A landscape with many peaks, sampled at points; each row gives a point and its height.
A climber steps from a point to whichever of its 2 nearest points has the largest rise for the distance, and stops where none of them is higher. Distance is the straight distance between rows; heights are no part of it.
<720>: [114 179 125 126 171 151 178 114 129 143 221 158 140 133 123 132 154 163
  94 157 105 188 103]  height 582
<301>: [191 161 155 124 105 169  99 116 187 112 120 119 112 153 108  88  96 115
 153  89  89 119 162]  height 170
<139>: [165  72 103 125 112 116 106 105 140 170 147 112 127 137 129 177 148 121
 122 106 187 105 123]  height 519
<713>: [ 82 126 184 132 101 125 161 123 120  95  77 118 149 129  75 107 110  66
 191  96 108 122 111]  height 326
<657>: [106 139 120 117 142 139 118  84 140 112 126 192 104 145 116 159 158 146
  80  64  73 104 141]  height 262
<594>: [119 101 120 108 133  97 131 141 143 169  46 133 112 106 123 104 104 101
 139 127 144 117 154]  height 619
<380>: [111 102 184 128  94 132 108 171 109  65  72 110 134 105 159 115 143  85
 151 102 119 115 125]  height 395
<665>: [166 129 116 165 109 153 117 126 155 178 108 105 145  99 128 103  73 111
 222  95 117 156 120]  height 431
<3>: [134 124 137  90 130 139 138 165 154 141  57 172 104 126 132  86  83 127
 113  83  57 145 162]  height 659
<325>: [ 74 144 114 125 139 127 151 128 146 156  60 150  93  85 140 130 112 109
 143  61  92 124  95]  height 632
<878>: [ 88 113 126  97 131  95 137 117 103  88 105 154 109 135 111 142 165 110
  79 135 129 106 126]  height 656
<143>: [122 170 138 115 119 100 127 154 148 100  67  64  78 120 120 102 123  75
 133 149 134 113 103]  height 381
<774>: [ 66 116 153 100 134 123 161 129  88  91 157 151 204 123 100 150 149 147
 132 181 164 118 115]  height 497
<414>: [133 147 112 185 111 161 115  99 153 136 126  99 148  88 113 129  95 102
 217  79 118 144  86]  height 499
<656>: [139 172 122 141 157  98 131 136 145 176 132 122  55 182 162 103 117 168
  71 154  72 159 143]  height 584
<849>: [150 139 137 143 108 117 120  82 183 133 165 113  71 210 138 133 153 154
  36 112 127 147 127]  height 29
<327>: [ 74 157  83 168 141 122 135 141  94 104 122 124 130  62 164 140 132 134
 162 136 122 144  74]  height 291
<155>: [103 157  81 174 142 133 131 146 110  99 179 109 129  72 167 167 140 136
 147 149 142 153  73]  height 320
<134>: [118 196 105 147 171 157 159  99 145  87 199 115 131 128  84 126 124 149
 136 173 111 135 113]  height 382
<541>: [ 92  69 163 104 112 111 133 126  85  85 127 150 197 149 100 153 150 133
 107 159 173  98 149]  height 476
<862>: [128 118 163 136 100 152 131 131 166 121  91  95  97 113 119 134 103  62
 174  51 138 106 100]  height 701
<94>: [121 106 130 135 113 144 112 112 102 120 114 182 179 114 155 121 125 163
 160 116 111 118 153]  height 358
<216>: [ 78 126 159 129 123 132 129 109 114  88  76 138 153 119  90 106 136 105
 158 105 120  98 129]  height 299
<135>: [144 111 108 128 139 112 129 161  82 167 125 166 148 118 173  94 115 173
 146 158 113 153 158]  height 198
<544>: [157  88 113 132 150 117 141 164  72 212 159 151 149 127 182 112 114 166
 131 160 144 173 140]  height 213
<459>: [ 89 150 132  99 143 126 163 124  96  74 170 147 157 128 107 129 152 147
 120 181 130 127 107]  height 523
<852>: [160 139 159 118 107 149  83 109 186  91 126 152  90 171 120 137 129 125
  81  85  82 113 177]  height 87
<418>: [ 94 127 116 185 123 174 125  94 107 125 146 144 222  95 123 162 109 165
 189 119 152 110 128]  height 402
<351>: [122 192  95 151 167 118 148 118 135 151 157 119  73 141 137 122 125 156
 105 154  94 145 118]  height 509
<833>: [134 139 160 124  98 142 121 177 168 104  77  97  65 119 173 130 100  91
 114  68 106 124 115]  height 473
<199>: [104 105 197 116  91 131 147 173 118  73  64 111 125 125 113  96 115  63
 155  95 107 124 125]  height 360
<300>: [123 160  92 141 146 131 123  91 146 136 141 118  92 115 120 150 141 128
 142 107 138 104 103]  height 385
<198>: [169 136 148 137  98 125  86  85 196 117 147 135  73 198 132 151 143 136
  57  96 107 129 155]  height 55
<555>: [177 191 139 148 120 150  98 113 175 103 139  95 105 170 112  80 101 145
 145 150  90 131 158]  height 210
<587>: [143 157 144 120 108 108 105 164 170 110  80  84  63 127 158 120 119  88
 113 125 127 119 124]  height 403
<802>: [103  98 109 109 143 127 126  85 138 151  99 221 114 128 106 148 134 146
  88  72  84 115 166]  height 295
<719>: [142 111 108 139 121 123  94 100 154 149 123 122  97 106 154 173 147 110
 139  80 155 100 115]  height 452
<158>: [109 108 111 162 130 152 135 131 107 152 180 141 211  94 148 171 113 174
 174 153 161 138 127]  height 373
<526>: [ 61 144  97 120 162 109 158  95 132 153  70 163  99  98 111 125 128 123
 125  98 106 103 112]  height 699
<771>: [101 120 142 171 104 163 118 106  87 115 104 162 228 101 142 134 112 158
 185 116 134 114 149]  height 380
<794>: [120 157  96 157 204 135 162 147 123 183 221 122 135 100 125 141 120 135
 134 169 130 186 101]  height 415
<898>: [106  99 166 118 108 132 112 128  81  54 118 150 191 137 114 114 149 141
 144 149 132  94 152]  height 453
<1011>: [130 116 173 104 109 116  98 130 124  44 102 117 107 157  92 131 163  87
  88 140 126  95 162]  height 883
<915>: [163 133 119 138 108 144  99 134 112  98 171 113 150 126 159 138 138 148
 151 148 135 128 126]  height 306
<893>: [146 119 154  95  96  98 123 133 113  66 133 138 116 187 128 116 159 129
  39 161 125 142 147]  height 753
<460>: [119 121 123 125 113 111 125 169  92 139  67 150 153  95 171  74 105 146
 165 149 101 154 144]  height 182
<937>: [131 104 105 109 181 102 161 134 110 219 128 118 132 139  94 107  98 139
 138 185 159 122 151]  height 536
<571>: [109 145 100 186 125 167 121  87 130 135 131 136 175  86 117 131 103 141
 203  91 118 134 106]  height 444
<635>: [ 84 134  86 124 177 116 173  88 121 175 115 161 130 114  95 129 120 150
 134 143 141 108 131]  height 778
<118>: [173 116 107 122 117  85 106 167 121 164 111  98  85 128 175 129 137 114
 114 151 153 137 128]  height 304
<285>: [104 138 120 136 127 142 111 103 123 107 126 177 119 113 159 154 155 147
 120  67  86 110 119]  height 242
<375>: [128  81 135 125 122 147 106 102 136 144  92 212 150 118 144 133 118 147
 128  74 100 116 186]  height 327
<102>: [140 169 121 142 116 133 105 146 117  79 136  98 132 120 142 105 125 133
 152 163 119 131 120]  height 276
<861>: [126  86 132  95 126 122 124 152 159 151  50 162  87 106 125 115  94  97
 105  94 113 129 171]  height 688
<257>: [ 78  82 125 109 132  80 135 123 104 128  68 147 131 117 107 148 141 105
  99 149 169 101 142]  height 617
<334>: [106 103 178 131  95 130  98 152  79  39 101 125 161 116 150 124 170 114
 143 128 119 105 141]  height 427
<64>: [130  57 119 121 107 102 134 123 117 176 131 121 173 133 129 176 135 135
 111 137 203 114 132]  height 564
<585>: [124 138 112 125 120  98 117 155 128 129  79  46 118 102 105 109 110  88
 172 171 168 112  96]  height 428
<863>: [155  90 153  95  99 116 103 115 116  71 135 140 127 173  98 137 161 107
  66 138 140 119 158]  height 807
<529>: [130 206 131 158 118 149 119 121 139  58 142 102 132 141 115  82 109 140
 147 154  77 145 124]  height 246
<984>: [178  94 115 120 113  94 133 174  92 174 138 104 105 143 198 118 152 132
  66 143 170 177 110]  height 272
<921>: [127 197  80 174 188 136 154 120 148 139 173  91  89 118 105 113 106 138
 134 172 109 148 113]  height 446
<246>: [110 123 110  90 170 123 188  87 120 154 161 174 130 147  87 131 146 150
  95 142 132 127 127]  height 705
<393>: [138 134 129 111 175 143 160 133 130 200 214 107 155 129  88 132 139 134
 120 172 148 175 106]  height 464
<132>: [ 65 140 103 154 134 133 127 114  92 107 125 164 135  80 169 157 153 152
 143  98 109 118  88]  height 269
<977>: [176 165 124 123 154 116 115 138 158 177 115 129  67 169 139  86 104 144
  97 132  76 138 178]  height 661
<490>: [204  82 130 118 143 140 125 147  92 211 183 148 146 167 158  96 122 159
  96 130 140 176 152]  height 231
<697>: [100  70 122 107 128  88 156 118 112 165 104 140 170 139  88 168 130 122
  89 159 203 108 148]  height 590
<623>: [157 144 133  94 137 116 124 157 158 142  77 149  83 152 130  86 103 132
  89 129  67 136 184]  height 745
<113>: [113 120 127 120 126 149 147 143 172 161  70 146  77 101 146 133  84 101
 134  33  99 123 112]  height 559
<430>: [143 149 182 134  96 132  80 132 149  44 117  72 106 153 116 134 157  85
 126 128 138  89 134]  height 769
<407>: [113 119 106 141 122 121 116 136 124 136 112  68 159 100 101 137 108 117
 181 161 174 100 105]  height 466
<548>: [123 151 160 127 102 129 116 127 106  37 184 105 141 155 131 153 169 133
 104 159 145 115 103]  height 595
<106>: [156 122 124  94 136 143 143 101 154 138 202  91 150 162  57 150 140 132
 126 163 167 101 120]  height 305
<612>: [141 112 121 111 117  97 156 180  75 153 146 143 123 135 200 110 156 156
  64 153 136 188 107]  height 252
<10>: [196  96 119 109 130 126 121 119 118 168 166 157 128 171 129 108 133 151
  94 127 130 143 169]  height 253
<661>: [123 158 113 125 152 158 144 100 151 102 215  99 152 130  67 160 138 137
 146 161 151 113 100]  height 337
<264>: [157 111 105 147 131 151 122 131 113 150 202 133 168 117 151 149 130 164
 158 143 142 150 124]  height 341
<912>: [141 105 154 134  96 168 140 156 166 117  89 115  71 122 157 140  80  84
 134  20 110 115 113]  height 565
<172>: [126 149 137 149 104 142 111 129 146 106  99  78 115  98 121 125 115  78
 188  94 131 121  86]  height 591
<164>: [184 125 141 127 108 159  79 107 176 120 133 144 105 140 141 137 128 121
 130  72 109 104 164]  height 125
<844>: [167 118 113 148 132 134 116 149 138 208  84 112 135 106 141  81  75 127
 199 122 127 148 150]  height 384
<846>: [169 105 119  92 143 124 133 109 131 148 157 133 143 165  81 116 125 142
 126 159 147 110 163]  height 278
<966>: [105 133 161  94 112 126 153 128  98  63 185 139 159 153 121 146 184 133
  78 154 151 136  91]  height 557
<425>: [146 104 115 108 185 123 165 124 126 239 180 101 132 147  81 130 115 129
 120 163 167 139 120]  height 502
<85>: [112 152 102 151 159 123 156 166 121 146 214 100 142  88 153 163 152 132
 125 172 155 188  70]  height 364
<298>: [168 130  97 142 134 116 101 155 129 178 117  94 105 106 160 111 110 126
 167 142 139 137 131]  height 342
<721>: [101 143 129  95 126  97 154 124  99  85 131 163 112 159 132 130 163 143
  47 148 101 134 123]  height 700
<260>: [149 150 163 153  81 122  74 141 128  47 150  78 114 149 174 157 163 116
 119 143 143 112 112]  height 666
<516>: [132 107 133 152  96 137  85 129 138 117 107  60 153 100 126 150 121  97
 191 121 170  91 101]  height 512
<146>: [144  86 109 112 145  86 128 145 124 201  76 115 139 133 103 106  97 123
 140 171 169 114 177]  height 570
<103>: [104 151 138  90 151 144 188 102 121 129 192 177 152 142 113 128 179 162
  68 134 127 164  97]  height 640

For each start below, name the point where the climber stops.
<135>: <623>
<661>: <623>
<64>: <1011>
<713>: <1011>
<774>: <1011>
<612>: <414>
<143>: <862>
<285>: <861>
<393>: <861>
